Points on a hilly landscape, in no order, each with its height.
A climber steps from a point to the highest of its 2 nearest points, and stops where none of them is higher. Distance is the straight distance between rows; heights are no part of it.
z_525: [ 15  16  17   5  19  -6 -11 -19  21 -16  -5  10 -11 -14 -13  10  -4   1
  -4 -12  -1   4  -4  12   2  -4 -15   6   0 -23   4 -14 -18  -8 -25  15
 -13   8   5  11 -11   6  23  -6]  height 325
z_553: [ 10   1 -19   9 -13  -4  -6   9   4  -1  -8  21   7  12  14   4   3  -5
  18   3  -3  18 -19  -9   1   7  14  -9   3   1  12 -10 -10  20  24  14
   7  -4  27  17  12   8  -4   5]  height 357
z_541: [ 21   7   4 -13  12  -2   8  11  -3   7  -6   2   7 -15  11 -16  -9  -1
   4   0   3  12  -3  20  -1   5   5   0  -4 -28  22  -9   5  -8  -6   8
 -17   9   7   5   3  12 -13 -15]  height 449
z_731: [-10   3  -5  -5  -4   1  19   1 -18   5  -2   5   6  12   3  -7   8   6
   2  15   3 -13 -16  13  12  10  10  11  13 -10  15  -6   3   3 -10   7
  -2   7  -4  -8  14  20  -6  11]  height 359
z_89: [ 10  22  -3  19   8 -12  20  -6 -24   5  26   4  -9   5   1   4   3  -4
   1   1  -3  -7  12  11   4 -17   8   5   7  12 -20   5  -1 -14   6 -10
  -4 -18 -22   5   5 -20   8  -1]  height 486
z_868: [-26   5  -1  13  -8   2   8 -19 -12 -16  10  -6 -13  -1  -6  27   4   0
 -20  -2  10 -16 -14  10   8   2  -5  10   3   3  13   1  16   5  18  10
   7   9 -18 -18   2  -8  -3  18]  height 318
z_526: [-22  -6   4  -2  22  14  -4   0   4  -7  23 -22  -8  11 -24  11   3   1
 -21  -2 -15  -1  -9   4   3   2 -13  -4   8 -10  -5  14  -2   5   3   9
  10   1  -2  -9   4 -11   9  10]  height 288
z_271: [ 18   2  10   1  -1 -25   0  -1  -4  -1 -11   6  -3 -11  30  -5  -1   3
  10   5   5   5   6   5   7 -29   8 -13  21  21 -24  -3  10 -16  -2 -25
  -9 -16 -17  15   1  11  11   1]  height 183
z_757: [ -3   7   4   3 -11   9  -4   3  -2  11  27  -2   0 -17   9  22  -7  -4
   3  -8  -3  -1   8   9  -7   2   2 -12  -2  -7   1  20  15  -3  12   9
   5 -12  -1  -4  -4 -24   2  -5]  height 516
z_153: [  8   8  11 -12  -2   5  -5  18 -11   5  19   0  17 -27  18  -9  -5  -2
  -7  -4   3  -3 -12  -1   4  -2   1 -10 -12 -21  -1  27   6   7  19   5
  -3 -14   0  12   4  -7 -10  -8]  height 563
z_594: [-15   2   4  18 -22 -15  14  -2 -12 -11  -6  29  -8   1   8  12  21  15
   7  -5   1 -19  -7 -20  10  13   9  -4 -11   7   1  19  -2 -11  -4 -14
  -2   2 -12  -1  17  11   2  17]  height 344
z_491: [ -2  14 -21   7   4  10  17   3   0  18  18  14  -8   5 -12   0  -1   0
   7  11  -7   2  20 -11  -2   3   9 -15   8  16  -6   5 -11 -10 -17   6
   3 -19  13   1   5   6  22 -21]  height 404
z_66: [ 12   2   7   7   4  -9  -9  -3  33 -20 -34   1 -14  -4  -4  -1   7  16
  -3  -8  -4   8   3  -7  -2  -2 -16   9   1 -10  -6 -19 -11  -4 -26  -7
 -17  18   3  -5  -7  12  12  10]  height 355
z_787: [  3  -7  -3   0  -2   6  23 -17  27  -2  -9  -6   0 -20 -19  -2  -6   9
 -15  -2   3   0 -15   7  -6  10 -25  -1  -8 -16  14  -6   3   6  18  16
  -6   9   0  -5  -3   4 -21  19]  height 363
z_104: [  9   7  11   0  27   2  -8  -2  14   4  13  -3   2  -5   6   9  -6  -2
   0  15  -1   2  -2   8   7 -24  -3  -6  12  -7 -16   8   4  -3 -14  -7
   0 -24   1   5   4   8  30  -7]  height 535
z_756: [ 22   5  -1   2  -5  -2  12  -6   5  10   1  -1  -1 -30 -16 -29  -1   3
 -16 -20   3  -1 -11  13  -4  18 -15   6 -18  -4  24 -11  -2   1  11   7
   1   3   1   7  -2 -11 -40   8]  height 427
z_280: [ 19   0   5   1   4 -21   6 -22  14  -4  -7  21  -6 -29   3 -11 -12  12
  -5 -20   0   1 -13   1   7 -17 -18   7  -2   2  11 -23   5  -6  -4 -27
 -11  -8  -6  13   3  -4   6   4]  height 137
z_72: [ -4   5  10 -20  27  -3   3   8  -4  13  17  -1   9 -20 -11  -3  13   0
  -6  -8  -9   0  -7  -2   4   1   7   2 -17 -32   2  27  -8  13  15   7
  -4  -8  -7   8  12   5  11  -1]  height 609
z_807: [ 12   6   6  -6  14  15   2   4  -6   6  -2 -17  -1   5  13 -14  -1  -6
  11  34   3   5   9   0   6  -4 -11 -10  19  -4  -7   1  14 -14  -6   7
 -17 -11  12   3   2  12 -23  -2]  height 336
z_877: [ -2  -2  18   0  16  12 -13 -10 -14  -3  13  -3 -12   2  10  14  22 -21
  14 -12  -4 -14  16  -4  -4   6  12  -9 -16   1 -21  18   0  -3   3  28
   4   5  13  16  -7 -12  -9  -3]  height 411
z_512: [  7   2  22 -14  14   5  -7 -19  -7  -6  -1  18  -8 -18  20 -14  20  -4
   1   7 -18 -13   0 -12   7 -12 -10  -8   3   1  -9   6  -4  -6  -1  12
  -9   3  14  19  10  20  -7   1]  height 173
z_945: [-10  14  -1  21 -18  16   7   9 -18   7   0  -1   7  15  -3  12  -2   0
  16   5  10  -6  13  10 -14  22   7  -3 -14 -22   9  18  -7 -10  -1   7
 -15   7   2  -2  -6  -5   7 -17]  height 169
z_141: [  8   1  -2 -23   8  12  -7   1 -15  12   6  -6  12  -8  24  -6  -4  -8
   7  18  -1   3  13  15  -2  -3  -5   7   1 -24   9   2  16  -7  -7  22
  -5   2   7  -6  -9  18  -5  -4]  height 388
z_317: [ 11  -4 -15  21   1  -4  -6 -13  20  -4   2   3   1  20  -4  15 -24  -9
   4   5  11  18  11  -5  -2 -13  -3 -18  10  13 -17  -8 -22   5  15   8
  12 -18  -2  12 -14  -8   4  11]  height 410
z_828: [ -1  -5  10   1  -3  20 -12  13  34   2  -1  -9   6  -1  -4  24 -30  -3
  -4  -5   4   8 -23  16  -8   0 -13  -6   5 -21   2  19   6  -1  -7  24
   0   8   7 -16  -2  -9   7 -12]  height 58
z_385: [  5  -9  33 -16  10 -11  -8   9 -12  -4  -5   9  13  -5  23  -7  12  10
  12   3 -13   0  -5 -10   9 -16  17   1 -12   0 -16  15  23   1 -10 -17
   1  -1  -2   8  10   7  14 -10]  height 407
z_552: [  4  -6  -3   1  -6   6   2  22  -1   2 -15   7  14  17   6 -10  -3   3
  21   3   2   5 -20  -3  -1  22  25 -12  -4   6  12   7   3   3  -4  -3
   8   1  12  11  15  -2 -17 -12]  height 320
z_173: [ -8 -16 -32   1 -22 -14 -13  19  27  -1  -5  -3  -8  20 -21   0   3  17
  -5  -5 -18  11  -4 -11 -16  -1   4  15  -1  21  -2 -13 -15  16  -6 -25
  -4  23  -7 -10   3 -10  10   6]  height 277
z_564: [  0  -5  -4   3  17  -7 -14  -4  20 -12 -20  -4  -1 -10   7  18  -5   7
 -13  -9   6   6 -14  18  13  -2   0   6  13 -14  15 -19  23  -4 -16   9
  11   1   7 -23   2 -12   6   5]  height 350
z_487: [  3  -5  -2 -18  -5  -9  -1   4  -5   5  -6  -3   5   1  23 -13  -2  -6
  -1  25  -1   5   6  -5   2 -18   6  -7  18  30 -21 -15  18  -5   8 -28
  -3 -12  -5   1  -4  15  -7  -1]  height 210
z_371: [  8  -2  11 -17   3   5 -12  17   8  -6 -23 -11  14 -13  28 -13  -7   3
  -9   6   0   0  -3  -6  14 -22  -3  -3  12   0   1 -11  30 -11  -4 -11
   4  -7   6  -1  -3 -12   0 -19]  height 374
z_890: [ -1  -1 -11  24   0  -2  -6 -13   1  -6  -9 -15  -9  10 -14  -3 -24 -10
  -5   2  32  17   6  -1   6  -2  -7   1  16  -5   2 -10 -15   5   9  -9
  12 -21  -5   0 -24 -13   1   1]  height 383
z_419: [ -4  -2  12  -3 -27 -19   7   8 -15  -7 -14  22   1  -7  28  -3  20  13
   8   4  -4  -3 -11 -13   7  -5   6   3 -10  -1  -2   6  22  -6   4 -10
  -5   8  -5  -2   8  16   3  -2]  height 366
z_434: [ 14   5 -22  12  26  -7  -6   1  -5  14  12  -4 -25   3  17 -12   5 -18
  10  -3  -5  20  17  -3  -9   0  13  -6  23   3   5  -7   3   8  -2   3
  -8  -7  11  17   2 -14  -7   0]  height 589
z_318: [ 10   9 -21  16  10 -23   0 -12 -20   5   7  -1 -21   6  11   0   9  -9
   3   2  -2  -1  19   6 -14 -14   4  14  17   7  -9 -16  11   1   8 -21
  -4  -5  -6   7  -1 -18   5  14]  height 526
z_343: [  7   8   5  14  -6   2   7  -7   0   0  19  -8  -4   0   6  24 -18  -5
  10   8   5  -4   8  24   2 -20   2  -6   9   4 -16  10  11 -16  15  -6
 -10 -14 -26   5 -16 -18  -5   0]  height 473
z_65: [ 18  -6 -12   6  20  -5  13   0  -3   7  11   2 -23 -13   4 -19  17 -10
  -5 -17  -1   5 -13   1  -5   6  10  -6   7   0  14  -4  -4   4  10  16
 -19   5   8  25  20 -14 -25  10]  height 519
z_533: [  7  16  12  10   0   7  -3 -25 -31 -13  13  10 -15   0  13   4  15  -6
  14 -12  -8 -24   6   2  -5   1   5   2  -7  15 -12   5 -13  -6   2   3
 -12   4  10  23   5 -22  -2   0]  height 455
z_263: [ 20  19  -7 -17 -25   2  19  -3  -7  -2  -4   7  -4  -9  10  -7  -7  -9
   7  11  15   7  -9  -2   1 -12   2  11   2  13   6 -12  -4  -6  24   6
 -23   2  -4   2 -15  20  -8 -18]  height 590
z_631: [ -6 -19   3 -17  13 -10 -10   4 -15   9  12  -1  22   6  13 -15  -3  -7
  -1   8 -19   6  17  -1   0  -3   6  -8  -2  -1 -15   2  13  20  19 -28
  15  -9  -3  16  17   4 -12  25]  height 163
z_656: [ -7  10 -34  12   6  -1   6  16  -1  17  13  -4  -8  19 -19 -19  10   6
  -7  12  -2   2  29 -21 -12  -7  11   1   9  18 -25   8 -13   5  -5 -20
   0 -12   2 -10  11  -8  32 -25]  height 378
z_681: [-19 -26  10   3   3  27 -14   4   5  -5   3   1  20  27  -5  22 -14  -4
   5  12  -3  -1  -3   4   1   5  -5  -7 -19  -4 -10  11   0  15   1  18
  18  13   0 -14  -7  12   5  14]  height 4
z_841: [  6  -6   0  -4  28 -22  -5  -6  10  13  -3  -9   3   0  -4   9  -9 -15
  13  -6   9  21  27  10 -11  11   4  -5  -1 -17  -6  -1 -14   0  -1  -3
  -6 -20  -4   0 -26  11   4   0]  height 301
z_664: [ -1   3 -19   0 -16   5  -6  21  19  10   7  -1   0  19 -13 -10   0  14
   3  18 -18   2  11 -28 -12 -10   3   5   3  15 -15   6  -3   5  -7 -27
   1   5   0   3   7   5  31 -24]  height 347
z_105: [ -6   6  21 -15   8  20 -13  -9  -3 -11  -3 -10   9  -7  -6  -4 -11   4
 -19  -4   7 -11 -18   2  26   4 -20 -11   3  -1  19  -6   5 -15 -18   5
  15 -15  13   0  -1  -3   7 -20]  height 112
z_132: [-30  -7 -18 -13 -19  28   9  43 -27  22  16  -2  15   2   3 -17   9  -4
  -1   1   7  -3   3  -6   1  14  14  14 -19 -20  19  26   9   7   3  21
 -12   4   5  -7  17   7  -9 -30]  height 130
z_184: [ 22  -9  22 -36  23   4  -3   1 -16   8   4  -7  12 -29   3 -56   3   1
 -16   3  -2  -5   0  16  13 -10 -18  -1  -1  -4   0  -1   2  -8  -6 -20
   2  -1  -5  13  21  10 -14  11]  height 106
z_672: [ 14  29  18   6  12  14  -8 -23 -16  -7  14  16   3   7  -4   3  11  -4
  29 -14  -6 -14   2   1   8  -4   6  -4 -19   8 -10   8 -33   2  -9  13
  -3   0   8  29   1  -1  12  -6]  height 484
z_137: [ 14  -6  16 -20   8  -4 -11   9  18  -5 -13   1  16   6  15   4 -10   6
  15   9 -16   2  -9  -2   5 -29  13  -9   1   8 -19  -5  20   0 -11  -9
  -3 -11   8   6  -2  -4  17 -17]  height 469
z_19: [  5  -7   8 -10  -1  -1   0  20  -3   9   7   6  11  -6   2  -6   3   5
   3   0 -12 -11 -18  11   6  18   9 -20   6  13   6   3  15   0   1  -6
  15   0   3   6  18  -8 -29   5]  height 275
z_572: [  9  10   3  14  -5   4   4  -7  -2   0  10  22  16  16 -12  -2   0   3
  25  -9  -1   0   8 -14  -3  11  14  -4 -26  15  -2  -5 -31   1   1  -3
   0  -3   7  21   8   1  18  -7]  height 510
z_858: [  9  -1 -13  18  -7 -11  -3   3  31 -17 -25  -1 -13  10  -8  10   8   5
  -3 -23   8  10 -25  -7  -2   6  11  12   3   5   5 -13 -22  14   1  14
 -15  16   0   5  -1  -8 -10   8]  height 477
z_951: [-25  -8 -14  11  15  14  -3   6  -6   4   6 -21  -8  25  -5  -2   9  -7
  -6  19  -1  -3   3  -7   0   4   3   3  18 -12  -6  16   5  14   4  -2
   7   7  14  -4  13  -5  -4  16]  height 309
z_916: [  6  -4  -5 -20 -23   5  10 -17  14  10  10  19   2 -23   3   9  -9  -4
  -2   9  -7   0   5  -8  -1   6 -19  -3   8  19  15 -19  12 -12  15   4
   8  -5   7 -11 -14   0  -1   4]  height 460
z_421: [ -6   3 -13  -1   4 -14   7  10   1   2 -14   2  -3  -1   2  -3   3  11
 -18  -9  11   3 -23  11  16   8   2   6  14  -8  36 -11  12   2  -7   2
  -1   3  -3 -14  10   5  -2   4]  height 387
z_313: [ -2   9 -19  38   7  -9 -16  -8 -14 -13   1 -16 -20  11 -15   0 -19  -4
 -13  12  16   3   9  -5  12 -12  -9  -4  23   1 -15   2  -6   0  -9 -16
  16 -31   4   5  -5 -23  30   2]  height 358
z_897: [  5  -1  -9  -4 -20  -2   3  -5   5  10  -2   4   0   9   6   1  -3 -11
  11  16  13  18  16  -6  -9  -9   3   0  -1  13 -10  -4 -14 -10  16   7
 -14  -6  -9 -11 -26  21   0  -7]  height 536
z_27: [ 13  10   9 -29   0  12   8   8 -20   2  11  12   5 -11  16 -29  13   3
   4   4  -5  -6  -6 -23   9 -11   8  -7  -9  -3   3  17  -9  -7   0  17
  -5  -7  16  20   5  23   0 -25]  height 152
z_943: [-27 -18  15 -16  -7   1  -9  -4   4   4   3   2  16   5 -10  24   3 -16
   5 -26   8  -6   1  11   3  21  10  -8 -22  16   1   5 -10  -3  -7  32
  16  12 -14 -17 -21   2 -21   0]  height 463
z_190: [ 11   0  13  16   1 -27  12  -6  -3  -7 -12   8  -9 -13   2 -10  -7  12
  -4   0  -2   2  -3  17  15 -19  -3  -3  11  11   0 -13  14 -16 -10 -35
  -8  -6 -22  11  18  -7 -10  15]  height 160
z_607: [-20  -9  11   7  -5   6  -1  20  30   0  -8 -22   9   3 -23  26 -11   4
   1  -5   3   3 -10   2  -9   3  -3  -3  -2 -14  -6  28  -7   0  -4   3
 -11   8 -17 -16 -10  -5  -3 -12]  height 41
z_138: [ -2 -12  -7 -10 -14 -11 -18  -2  27  -9 -25   7 -10  -6   9  13  10   1
 -13 -27   9  12 -20 -22  -6  -3  13   6  -8  12  14 -10   2  11  13  16
  11  13   3  -8  -4 -14  -9   2]  height 426
z_148: [-24 -20  -7 -11  -9   0   2  14  13  14   1   2  11  -2 -11  15   9  -4
   5 -16   2   0  18  11 -10  31   6   2 -33   8  14   4  -8   0   4   7
   9  15 -10 -22  -9  -6 -16  13]  height 527
z_6: [  3  -4  12  19  -3   1  18   8   6  -7  14   5   0  13 -12   5   6  11
  10 -15 -13  -9 -11  -6  -3  -4  10  -2 -24  -2 -14  20 -19   9  17 -13
 -11   6  -8  21  23 -19  -4  10]  height 575
z_107: [ -1   8  -7  15  -2  -3 -14 -12   4  -6  -3   8  -4  10   5  14 -21   3
  -6  14  17   2  19  -8   4  -7  -5  -8  22  18  -2  -9   2 -10 -19 -17
  21 -31   4  -4  -4  -8  43 -10]  height 339
z_341: [  2  20  15 -12  20  13  -4 -25 -20 -13   8   0 -10 -11   5 -10  15   3
 -12   3  -5 -25   5  -4  10 -21 -15  13   4   8  -2 -11  -5  -9 -15   0
   0  -3  12  12   3  14  17  -6]  height 195
z_10: [  6  20  15  -8  28   4   3  -7  -1   9  21 -16   6 -20 -19  -1  -8   3
  -9   7  -2   3   0   9   0 -15 -11   5  -5 -36  -6  13 -17   9   3   0
  -8 -22  -6   7   2   9  23  -7]  height 574
z_78: [ -3  -5   0  15  19   2  -4  -3   6  -7   2   0  -9  14  -8  25  12  -1
   6  11 -10  -1  25   9 -18  21  -5   2   2  -9 -14   6   1 -16 -31  -7
  -9  15   5  -8  -7  12  10  15]  height 281
z_804: [ -7  -3   4 -16 -14  10  10  -5 -29  -2   1 -20  -3  -4  -1 -10   6  -3
 -16   1  -6 -25  -2  10   0  -2  -9  29   9   2   7 -10  26   5   4  -8
  11  24  -1  -8  -2 -18 -30   1]  height 296
z_556: [ -8  12  -1 -16  -7   9  14  -2 -24   4  20   0  -4  -3   5 -16  15   8
  -4   9   0 -16  -7 -20  12  -2  -4  -1  -5  14   3  14 -10   3  14   6
  -3  -4  -3   6  14   7   7 -17]  height 136
z_977: [  4   1 -15   3 -15  13   0  -7  19  14  13  25  -7 -11  -4  21 -12 -10
   6  13   1   2  11  -9 -12  11 -10 -17   8  22   6  -2   7 -12  -3  20
   1 -14  13 -17  -5   5  24  -8]  height 425
z_794: [ -6 -12  -9   4 -17  -4 -10 -16  18  -2 -24   9  -7 -17   9  11   9   3
 -12 -13  -3  -2 -10  -7 -17   6  -7   0  -6   6  19  -8  22  13  14  10
  15  13   9 -24  -9  -2 -22  23]  height 373
z_523: [  3 -13 -13 -10  11 -19  -4   9  28  -8 -20  15   3  16  -4   3   7  11
   5 -18  -4  17 -23  -3   2   6  12  22  -2   0  14 -19 -11  14 -15   7
  -5  18   1  -9   3  16   4  -1]  height 434
z_485: [ 19   7  -4 -15 -15  11  20   3  -9  18  -4   3  12 -31   4 -33 -16   7
  -8  -1   9  -5 -18  17   4   9  -8   0  -3 -13  33 -15  13  -4  -2   3
  -4   4  11  -4  11   9 -24  -7]  height 530
z_981: [  8  -2  -6  13 -26  -1  -2   6  12  -6 -14  -9  11  21  13   6 -20  -3
  20  29   7  14   2 -11  -3 -24   4  -8   5   9 -32  -2  -4   3  14   3
  -6  -3  -8  -5 -11  19  11 -18]  height 489
z_915: [-10  -7 -10 -19  -6  -3   4   3   5  -8  -4  -6   2  16 -25 -11   4  10
 -11 -10 -15  -3   6  -3 -15  11  -1  23  -1  21  12 -28  -2   9  -8 -14
  -1  30   2 -14  -3  -2   3   5]  height 238
z_129: [  6  -7  -5  -1 -23   8  -2   0  28  -5 -25   1  -1 -20   5   6  -7   6
  -9  11   3   6 -16  -8  -5  -7 -21  -1   1 -11   5 -15  22   9  10   3
  -2  12  11 -14   0  14 -24   6]  height 322
z_908: [  6  -4 -16  16  17 -22  -5 -11  -3   8  -6  -8 -17   6 -17  -9  -7 -13
   0 -13   7  15  35   4 -15   4 -12   3   3 -13  -1 -14 -18   0   0  -6
  -4  -9   9   6 -23 -18  -3   3]  height 342
z_816: [ 17   5   7   4  11 -12   7  11   5   4  17   5  -3   2 -12 -25   7   3
   3 -21  -4   4 -17  -3   3  -1  10   1  -9   6  -1   5 -23   6   8   1
 -11   5  -5  25  20 -12 -14   3]  height 529
z_927: [-14  -7 -24   4  -9   7   6  20  -6  15  -6  -4  -1 -11  -3  -8  20  -3
  -7 -15   8  -6   1   3  -8  32   6  -2  -2  -1  29   3  12   8   6  18
  23   7  14 -17   0 -14 -37   1]  height 518
z_840: [-22   4   9  17 -17 -14   9 -15  -9 -16  12  15 -14  -7  -4  38   7  11
 -11 -11   6 -19  -7   0  11   6   0  -2  -8  -1   1  16   3 -12  -2  -4
   5   1 -22 -12   3  -3  11  12]  height 331
z_471: [  8  -5   4  -9 -20  -3  -6  10  -5   2 -28 -16  17   8  18 -18 -21   2
  -1  21   1   0 -15  -4  16 -22  -6   3  14  10  -7 -24  27   5   8 -18
  12   1  -5  -9  -2  -1 -14 -11]  height 276
z_671: [-12   6  17  16  22 -13  -8 -20 -17 -14   1  12 -19   3   3  11  18  -1
   0   0   0  -8  21  -1  -2   1  -7   2   8 -11 -21   6 -13 -12 -24 -16
  -1  -4   5   9  -3  21  21  11]  height 265
z_112: [  0  -5  -2  -6  20  -6  -2  -6 -12   9  11  -8   7   5  13 -14  -2 -13
   1  28 -10   3  13  -7   0 -26  -1  -6  16   6 -28   6   4   6  23 -23
   5 -21 -11   6   1   7  -3  13]  height 182
z_996: [  8  -3 -14 -10   4 -20  -8  -1  15 -10 -17  13  -2  -8   3  13  10   9
   2 -25  -3  11   0  -6 -12   1   4  24 -12  -8  -3 -18  -9  -2 -29  -4
 -14  21  -3 -13  -9  20  22   4]  height 392
z_58: [-11  12  -8  24 -11   3  -3   0 -13 -12  -8  -7  -4  14 -14  11  -1   1
  -4  -8  17   0  -6   7  -2  16  -2  14   4  -8  21  -2 -13   0 -11  11
  -6  14  -3 -13 -12 -12   9  -6]  height 186
z_619: [  4   7   6 -18   9   7   4 -24 -18  -3  12  -6 -15 -11 -12 -10   9   2
 -13  -5 -10 -22   7   7  -4  -2 -17  24   0   5  12 -21   7  -6  -3  -9
  -6  11   1  -5  -1  -8  -5   8]  height 230
z_632: [ -2  -2   0  24 -11   6   7   0   5 -13   7   9   3  17 -23   9 -12   3
   8 -16  -5 -11  10 -25 -14   5   0  -1 -15  -2 -20  15 -20   8   0 -17
   6  -2   2  16   0 -19  18  -1]  height 540
z_353: [ -1  -2  23  -9  -2  25 -14   0  14  -6  -9 -14  16   0   8   4 -17  -9
  -2   1  14   5  -8   5   5   4  -6 -12 -12 -16   8   4   8  -1  -7  27
  20   4  17  -7 -10   1  -2 -18]  height 82
z_7: [-17   1   5   2  11   1  -4 -21  -8 -12  19 -30 -27  -2 -22  22  14 -18
 -29 -13  -6 -16  -3   3   3   2 -22   5  11  -4   4   4   8   7  16  19
   1   3  -2  -8  -6 -23   0  21]  height 299
z_648: [-11 -10  -5 -17  -4  -7   2  13 -24   9  -8 -24   0 -17  10 -19  10  -6
 -21 -10   9 -14   8   9  -1  19   1   1  16  12  14  -2  24  -6   1   2
  22   9   6 -11  -4 -15 -39   1]  height 399
z_813: [ 13   6   2 -23 -16   3  16 -20  -7   7   9  10   8 -24  18  -8   1   0
 -10   4   6  -5 -11   0   5 -11  -8   8  -1  25   2 -19   4  -5  24   4
  -3   0   0   9  -9  13 -28   9]  height 523
z_20: [-12 -12  19  12  -8  12  13  -3   4 -11 -18  -2  23  30 -18   8 -21  11
  13  11   7   0  -5   8   3  12 -11  -1 -17  -9 -13   6  -9   8   1  -4
   9   4 -11 -10  -4  12  -5  17]  height 14
z_288: [  2   2  14  25   4   0 -11  -7  13 -10   4   5  -8  -3 -20  28  -5  -5
   3 -14  -5  -6  17  14 -17  15  -8   1 -13 -15  -8   5 -17 -11 -25   7
  -4   8  -4   6 -20  -5  12   9]  height 300
z_127: [ 12   4  -6  18  -4  -1 -17   4  40  -9 -12 -21   0  24  -8   9 -16  -3
   6  16   5   4   1 -15   2 -20   1 -16  18  18 -39   1 -16   3  -4  -1
   6 -14  -9  -2 -16   0  18  -3]  height 442
z_369: [  6   7  29 -24  26  10   6 -13  -5   3  -4  -7   1 -27  -4 -24   4   0
 -11  -1  -4 -10  -7  13  26   3 -17 -13   1  -8  12  -2  -3 -13 -13   3
   3 -16  -4   6   6   6 -13   7]  height 141
z_256: [-19 -10 -23  14 -27  -5   8  19 -11  12 -15   9  12 -13  -5  -3   1   4
   7 -15   1   2  13   6 -11  30   3   0 -21  -3  33  -6   8   0   7   0
  -1  10  -1 -11  -4  -6 -26  -1]  height 615
z_625: [-19 -18  13  -7 -13  10 -20   3   1  -8  -1   8   3  14  11  22  19 -15
  16  -5  -3  -6  10  -6  -7  16  22 -18 -15  14 -14  13   5  -5   4  29
  12  13  10  -8 -13  -2 -14   0]  height 412
z_781: [-12   3  -8   3  -3  22  15  21 -18  21  17 -17   7   8 -10 -17  -2  -6
  -5  14   6  -1   6  11  -4  16   6  -2  -7 -29  14  22  -4  -1  10   9
  -7  -5  -4  -7  12  -5 -10 -11]  height 149
z_732: [ -6  -3   0  15 -10  -3  11  17  17   5  -9 -11  11  17 -13   1 -15  13
   9  16   1  16  -9  14   5  -2  -2  -1   1 -16  -3  10  -1  -3  -5  -9
 -14  -2 -22  -6   7   3  -1   3]  height 25
z_874: [  3 -10 -21  -1 -24 -20  -1  24   1  -7 -14   1  -2  17  -2 -13   3  21
   0  10 -17  16  -4 -28  -9 -14  21  10  -1  21 -13  -6  -5  10  -9 -36
  -4  12  -8   3  15   9  23  -3]  height 312
z_402: [  2  -6 -12  -8   1 -18  -5  -7   9   8  -6  20  -4  -6  10   0   1  -5
   1 -18   2  17 -11 -18   8   1  10 -13   8  18  13  -8 -10   9  11   4
  19 -10   1   2   1  -1   6   4]  height 382
z_395: [-21  -2  -5  -5  -4  15   0   6   6  -4  -1 -12   4  28 -26   7 -14   1
  -9 -12   3   0  -6   4  -7   8  -2  24   4   7  13  -9 -17  14  -7   7
   7  19  -3 -15  -5   0  16 -11]  height 206
z_670: [-25 -11 -14   3  -5  10  11  20 -29  -2   3 -12   2  27  -2  -4  17   6
  11  16  -4  -4   1   2  -2  11  17  12   2 -10   2  14  13  15   7  -2
  -4  21   0 -13  23   8   0  15]  height 333
z_651: [ -6  -3   9  -1  29  -5 -12 -17 -21  -1   3   3   4   1  12  11  -1 -17
  15   5   2  17  31   7  -3  -3   7  -1  -3 -14 -16   6  -8   6  -2 -17
   6  -9  -9   6 -16  20  18   8]  height 274

Where does a climber stop that starts at each point below?
z_512 | z_256
z_945 | z_263
z_671 | z_858
z_20 | z_369
z_7 | z_137
z_313 | z_263
z_651 | z_263
